Each row is a point on a landscape with many valleys, with its height.
From any point a ball takes the steepest step (drop divided by distance) to one of its 2 nearest points. It stops when none of these is lower. Distance is the straight distance between rows; heights are no part of it.
(80) h=497: [ -9 -13   6  10 -11  38 -24  21 -63   8  32 -16  12  23  34 -31  15  -6
  11   1   4  19 -29]
(960) h=588: [ -1  16 -24 -17  10   7  35 -30   4 -10 -14 -23  -6 -15 -15   3  17   6
 -47   3  -9 -32  40]
(194) h=256: [  7  14  10  -3 -30 -38 -32 -15  18   8 -14  25  -9  -9 -26  14 -26  19
   8  24  35  13  -5]
(1003) h=129: [ 21  -5  15  -7 -20 -22  -7  37 -28   1  16 -47   2   2 -67  -5  14 -14
 -14   3   1   0 -12]
(365) h=393: [  0   5   3  17 -10 -12  -9  -5  14   2  13  22   3   1  18 -15 -38  15
  19  14  13  19   8]
(208) h=574: [ -4  28 -10   3   5  -8  -9 -29  39   0  19  -4 -46 -18 -41  48  -1  19
 -33 -27  13   7  17]
(923) h=236: [-65  21  11  30  10  24 -13  -5 -16  -3 -17  16   0   1  61  -8  12  -7
  36  12 -15  -2 -23]
(719) h=414: [  0  -1   6  17 -17  43  57  20 -13 -19  42 -27  33   0  47 -29  17 -17
 -15   5 -19 -23   6]
(791) h=490: [-25 -16  12  13  -4  18 -36   0 -41   3  31  -7  -7   8  38 -22   5   3
  21   0   9  33 -12]
(108) h=318: [-30  -2  23  41   6  38  18  35  -3 -15  21 -25   5  16  49   0  19 -31
  19  -4 -54  -9 -34]
(195) h=617: [ -8   2  -5  -2  -7  23  29  -6 -23  -4  18 -10  31  -3  38 -36   1   1
  -6   8   3 -10  25]
(845) h=458: [-20  34 -24   2   1   3 -24 -43  24  10 -21  20 -39 -12  12  25  -7   9
 -23  42  -2  -9  -6]
(450) h=622: [ 22  -9 -30 -27   5  -3  26 -34  10 -10 -34  -2 -10 -10 -25  12   4  21
 -40   3   0 -43  52]
(943) h=509: [ -7  -1   2  13 -31  36 -16   8 -75  10  38 -22   9  15  35 -37  13  -3
 -10  36   6   5 -19]
(559) h=577: [ -8   2 -10 -10  -5   8  16 -20 -16  -5   0 -14   4  -5   6 -21   2   5
 -26  20   5 -12  28]
(747) h=405: [  9  37 -31  -6 -14 -18 -15 -40  24  11 -21  34 -26  -7 -10  33 -20  17
 -20  33   6 -12  -2]
(399) h=128: [ 25 -13  15 -14 -10 -31  -4   7  18   9 -22  13  10  -7 -36  -7 -21   5
  15   4  25  -1  10]
(677) h=337: [-26  22   4  13 -14 -13 -17 -12  -2   7   0   1  -4  -2   9 -16 -16   7
   8  28   6  11  -5]
(1002) h=218: [-47  24  -4  36  10  22 -10 -15   4  -1 -14  37  -4   8  67   7  -5   4
  31   3 -18   5 -19]
(593) h=484: [-25 -20  23  17   3   9 -37  24 -30  -4  21 -15  -9  14  17 -11  13 -12
  30  -8  -7  35 -28]
(1038) h=272: [-17 -14  12  20  25   8  -9  17  13  -9  29 -24 -24   4  -1  12   9 -19
   6 -26 -23  32  -7]
(467) h=295: [-25  -4  12  27 -18  16 -33 -15  -3   2  -3  21  -2   7  53 -20 -32  13
  39  36 -11  -4 -10]
(849) h=494: [-27  18 -16   5   8   5 -12 -35  22   4  -6   0 -35  -8   9  13   1   6
 -14  13  -1   2   2]
(130) h=419: [ 15 -35 -11 -31   4  37  26  -1 -38  -1   0 -36  15   5  11 -23  37  -8
 -32 -12  -8 -29  11]
(566) h=268: [ 36  -7  -6 -17  14 -22   6   9  44   6 -38  18  -7   8 -40  32 -19  -4
  16 -15  -6 -19  -4]
(273) h=540: [ -4  -1 -18  -9  13   5  14 -19   9  -3  -3 -15  -6  -8  -4  -3   3   6
 -19  -7   6  -3  27]
(764) h=301: [-14  24 -32 -11  20  -6 -26 -31  31   5 -33  28 -50  -6  -3  53  14  11
 -11 -13  -6  -1 -20]
(671) h=296: [ 16  -2  -3 -17 -23  12  46  12 -57 -18   0 -37  38  -3  -8 -25  43  -9
 -53  12  -9 -40  12]
(161) h=529: [ 28 -12  -1  -5  16 -13   6   4  31 -13  23  -4 -13  -5 -47  25 -10   5
  -9 -38   5  12  27]
(716) h=734: [ 31 -21   6  -5 -19 -25  15   2 -23 -22  16  -5  24  -1 -32 -26 -12  14
 -13  -1  17   3  47]
(124) h=360: [  2   2 -15   2  -8 -14 -41 -25  41  -1   3  57 -38  -2  11  60  -7  21
  10 -29   5  38 -33]
(44) h=253: [-29  21  -9  28  -7  21 -18 -27   3   6 -26  50   1   6  63  -5 -25  10
  35  32 -11 -13 -16]
(1032) h=371: [ 27   4 -14   5 -13 -15 -10  -4  37  12 -23  32  -7  11   4  19 -37   8
  24  16  -8 -13 -12]
(257) h=214: [  7  -4   6 -17   7 -22 -13  -4  31  11 -25  -5 -17 -11 -40  24  -4   4
   3 -15   7  -7  -2]
(560) h=343: [ -4   9 -18  -8  -2 -10 -40 -39  25   9 -18  52 -30  -8  14  36  -5  24
   6  -7  22  29 -23]
(507) h=362: [-11   4  12  -4 -13  40  19  28 -60  10   2 -32  36   3  29 -27  47 -27
  -8   9  -8 -30 -46]
(370) h=464: [ 29 -31  17   0  11 -18 -19  11  45  -3  13  31  -6   7 -12  22 -29   4
  31 -29  10  33  -7]
(825) h=482: [ 33 -46  30  -6   6 -20 -16  24  31  -2  13  -1   0   6 -27   7 -24  -9
  27 -21   4  18  -4]
(19) h=504: [ 37 -36  15  -3   8 -13  -2  16  36 -12  36  -6  -9   1 -36  15 -25   1
   6 -25  -2  23  16]
(73) h=240: [ -7  15  13  14  -1 -20 -24   7  13  13 -26  46  13   5   8  -3 -22   5
  52   4  16  11 -22]
(272) h=320: [-17  16  14  -4 -25  38  34  15 -48  -2  -4 -30  39 -11  40 -38  45 -21
 -19  23   0 -41 -24]
(538) h=432: [-26  -7   7 -17   3  -2 -30  -4 -21  14 -18 -37 -19  -9 -11  -8  24  -9
 -13  24  -2 -12 -17]
(544) h=334: [ 11  12  -4  -4 -24 -25 -23 -29  23   9  -7  13 -21 -12 -21  22 -21  20
 -18  39  21  -9   7]
(63) h=336: [ 12  14   2   6  36 -13  20  15  17   2   5  35  25   1  -5  -1 -19  -8
  27 -27  18  27  13]
(35) h=338: [ -3  31   5  15   5 -12  45  22 -14 -11  30 -10  29  -2 -18 -16   1 -15
 -16  -5  -2  13  25]
(92) h=466: [ -1  -7  -6 -15  12  26  42   7 -14  -6   4 -41  12   0   9 -14  33 -15
 -28 -10 -17 -25   6]
(275) h=234: [ -8  21   9 -18  -4 -32   0  10  -6  10 -45 -19   6 -13 -49  -6   8  -6
  -7  11   7 -17  -1]
(482) h=456: [-11 -13   5 -17  -2   6 -27   7 -33   5  11 -49 -26  -3 -31  -3  29  -7
 -23  -2   4   3 -18]
(306) h=411: [-23 -11   7  -5  -2  22 -24   6 -44   9 -11 -34  -8   7  12 -17  35 -16
   0  23 -10 -18 -33]
(653) h=671: [ 34 -19 -13 -17 -21 -18 -11 -38  30  -1   8  35 -12 -10 -16  21 -29  36
 -14  -4  33  12  27]
(755) h=380: [-11   5   2   7   3 -17 -32 -18  45  -4  23  36 -32 -12  -7  47 -12  17
   3 -34  20  53 -16]
(893) h=194: [-10  34  -3  -5  -4 -28   3   6   6  19 -52  10   4  -4 -29   3  -5  -4
  11  23   8 -15 -10]
(157) h=51: [ 17 -11  25 -20  12 -36  -3  24  -2   7 -22   4  23  -7 -44 -15  -2 -11
  28 -12  26   5   6]
(548) h=446: [ 11 -20  15  16  15  -6 -10  13  32  -6  32  18  -4   7  11  10 -31   1
  33 -21  -3  43   4]
(106) h=766: [ 15 -25 -23 -28  -6  12   7 -23 -36 -11  18 -30   0  -6 -11 -18  20  14
 -49   4   8  -7  40]
(701) h=657: [ 36  -6 -17 -19   0 -21  12 -18  20  -3 -11  26   5  -8 -21   8 -20  22
 -12 -15  25  -5  40]
(296) h=368: [-20   3   7  20  -7  42  41   4   8 -12  15 -24  21   1  59 -17  13 -18
  -4  14 -31 -33 -10]
(707) h=322: [-30  14 -28  -2  18  -1 -33 -47  22   7 -27  37 -48 -11  25  42  13  19
  -7  -8   3  17 -18]
(660) h=273: [  4  26   4  14   9 -23  26  12   6  -8  21  13  22  -5 -21 -14 -14  -1
   4 -10  17  27  29]
(456) h=315: [ 45   2 -20  -5  -6 -19   4  -5  52   6 -14  22 -18  11 -24  42 -32   6
   4  -5 -15 -17  -5]
(56) h=748: [ 23 -26  -4 -21 -16  -7   5  -5 -35 -10  14 -21   9   2 -15 -23   2  15
 -27   1  13   2  37]
(21) h=383: [-16  24   5  13  -3   3  38  28 -20  -3  23 -37  21  -1  -6 -17  17 -27
 -20   3 -13  -4  -2]
(72) h=357: [ 28 -23 -16 -22  -6  24  41   7 -62  -7  11 -35  31   8  -5 -20  42  -3
 -51 -11  -4 -21  14]
(274) h=217: [  3 -45  17 -13  34  15  -8  32  -8   5  -8 -27   6  18  -4  -9  27 -25
  18 -28 -24  -4 -24]
(630) h=559: [  3  18 -12  -5  19  -3  15  -7  29  -3  11 -18 -22 -11 -44  29   1   1
 -27 -32   3  -3  28]
(698) h=713: [ 50   7  -5   7  -5 -34  27  12  28 -21  14  34  18  -1 -36   7 -40  13
  -2  -8  11  16  41]
(9) h=196: [  4  -1  16  -5 -11 -35 -23   0  22  13 -17  28   5  -3 -17   5 -24  13
  30   2  26  16 -14]
(950) h=521: [-18  20  -7   8  -5 -12 -26 -27  28   3   4  10 -41 -14  -9  31  -8  13
 -11   2  14  21  -7]
(1016) h=640: [  6 -26   3  -1   4  23  14  10 -18  -5  28 -14  21  15  28 -31  -4  -5
  10  -9  -7   4  20]
(848) h=407: [  8  12 -18  10   6  -5  -2  -2  32   7 -40  42  -4  19  26  25 -19  -4
  33   5 -26 -20 -29]
(961) h=188: [  9   8  15 -13 -10 -37   0  24 -15   3 -17 -35   4  -9 -71  -1  15  -6
 -14   8   5 -14   7]
(150) h=308: [-36  -7  14  47   4  35  -1  17   5 -16  25 -14 -12  13  58   0  -4 -12
  20   3 -57   9 -15]
(621) h=285: [-36   7  16  11 -11   4 -25  -4 -24   8  -6  -4   3   0  25 -30  -1  -4
  25  34   6  -6 -18]
(612) h=470: [-24  -6  13   7   8   1 -31  25 -23   3  21 -42 -30   4 -21   9  33 -18
  -8 -16  -9  29 -32]
(385) h=126: [ 27 -29  18 -32  15 -17   7  29 -26   7 -23 -14  29   4 -37 -27  14 -12
  16 -22  10 -10  17]
(52) h=181: [  7 -33  23 -25  21   9  -5  34 -31   8 -17 -19  25   6 -10 -22  19 -19
  26 -23   1  -5 -10]
(850) h=372: [ 11   5   0   2  21  -1  23  11  19   2 -18  41  33  10  14 -10 -23  -3
  35  -7   4  -3  14]
(909) h=335: [-27   3  18  29 -12  53  30  21  -3 -14  23 -35  13  -1  66  -9  31 -32
  -1   6 -42 -27 -33]
(388) h=545: [ -9  41 -21   2   9 -14  -2 -19  34   2   0  13 -28 -11 -26  34 -12   9
 -15 -12  10  15   3]
(840) h=421: [-18  21  -3  -1  22   6  40  18   3  -1   1 -29  12  -5  -8  -6  21 -19
 -16 -19 -13  -9   5]
(999) h=642: [ 30 -11 -19 -29  -6 -19   2 -30  17  -7 -13   4 -15 -13 -40  19  -4  32
 -30  -4  18 -15  40]
(30) h=478: [-13 -24  14  10 -12   5 -38  17 -40   6  32 -34 -19  10  -5 -12  18  -9
   2   5  -1  28 -37]
(337) h=723: [ 41  -7  -4   5 -17 -44  18   6  -2 -28  -1  14  28  -3 -42 -11 -26  19
 -12   4  10  -3  50]
(264) h=292: [-32  -6   8  33  17  15  -7   4  10  -8  21 -12 -25   7  30  10   0  -7
  10  -7 -29  23 -11]
(59) h=245: [-13 -16  14   5  26  15  10  33 -10   0  17 -32   1  12  -5  -5  23 -31
   9 -22 -23   7 -18]
(769) h=263: [-12  26  11   4   5 -23   6  11   4  17 -37  27  29   1  -3 -15 -16  -5
  35  13  12  -8 -11]
(788) h=686: [ 49   4 -30 -13 -21 -18   3 -25  31   2   0  62   6   3   3  16 -42  31
   1  -3  18   8  21]
(837) h=195: [  0   7  -5 -16 -21  28  55   4 -42  -7  -5 -32  30  -9  23 -28  48 -14
 -50  21  -6 -46   1]
(39) h=391: [  1 -19   7 -15 -13  33  -5  14 -56  15 -12 -43  11  12  15 -23  41 -18
 -11  28 -13 -38 -29]
(423) h=791: [ 11 -28 -21 -19  -3  34   6 -33 -34  -6  22 -25   0  -3  27 -24  18  10
 -44  26   6 -12  38]
(978) h=399: [ -3  10 -12  10  22   8  19   1  27   8 -33  34  13  13  28   9 -15  -8
  30 -12 -13 -15  -9]
(1027) h=257: [-51   4  21  22  -5  34 -28   1 -39   3   0  -5   9   0  49 -29  10  -8
  28  22 -12  -8 -24]
(841) h=701: [ 46  14 -18   2  -8 -24  30   6  30  -6   3  55  27   7  -6   4 -51  18
  10   0   7  13  30]
(104) h=264: [-11  14 -10 -12  27 -12 -14  -3  30  10 -35  17 -23  -9 -23  37   9  -1
   5 -24   2   4 -20]
(780) h=425: [  7  -4   9  19   7  -6 -15   4  17   3  21  44   8   3  27  -4 -40  17
  37 -10   9  38   4]

Where does a ball stop that starts at each point below?
(80) => (837)
(538) => (837)
(630) => (1002)
(698) => (273)
(780) => (1002)
(755) => (257)

Call two points neighbours if one is among the 2 nearest of the other. Go from one point of each pair to the other, from neighbour to neighbour, staying as low as possible. Name the highest point that can't be avoided.
(257) and (660) => (848)
(660) and (273) => (195)
(157) and (1003) => (769)
(257) and (893) => (92)
(1003) and (1002) => (208)
(837) and (1003) => (482)
(893) and (1003) => (275)
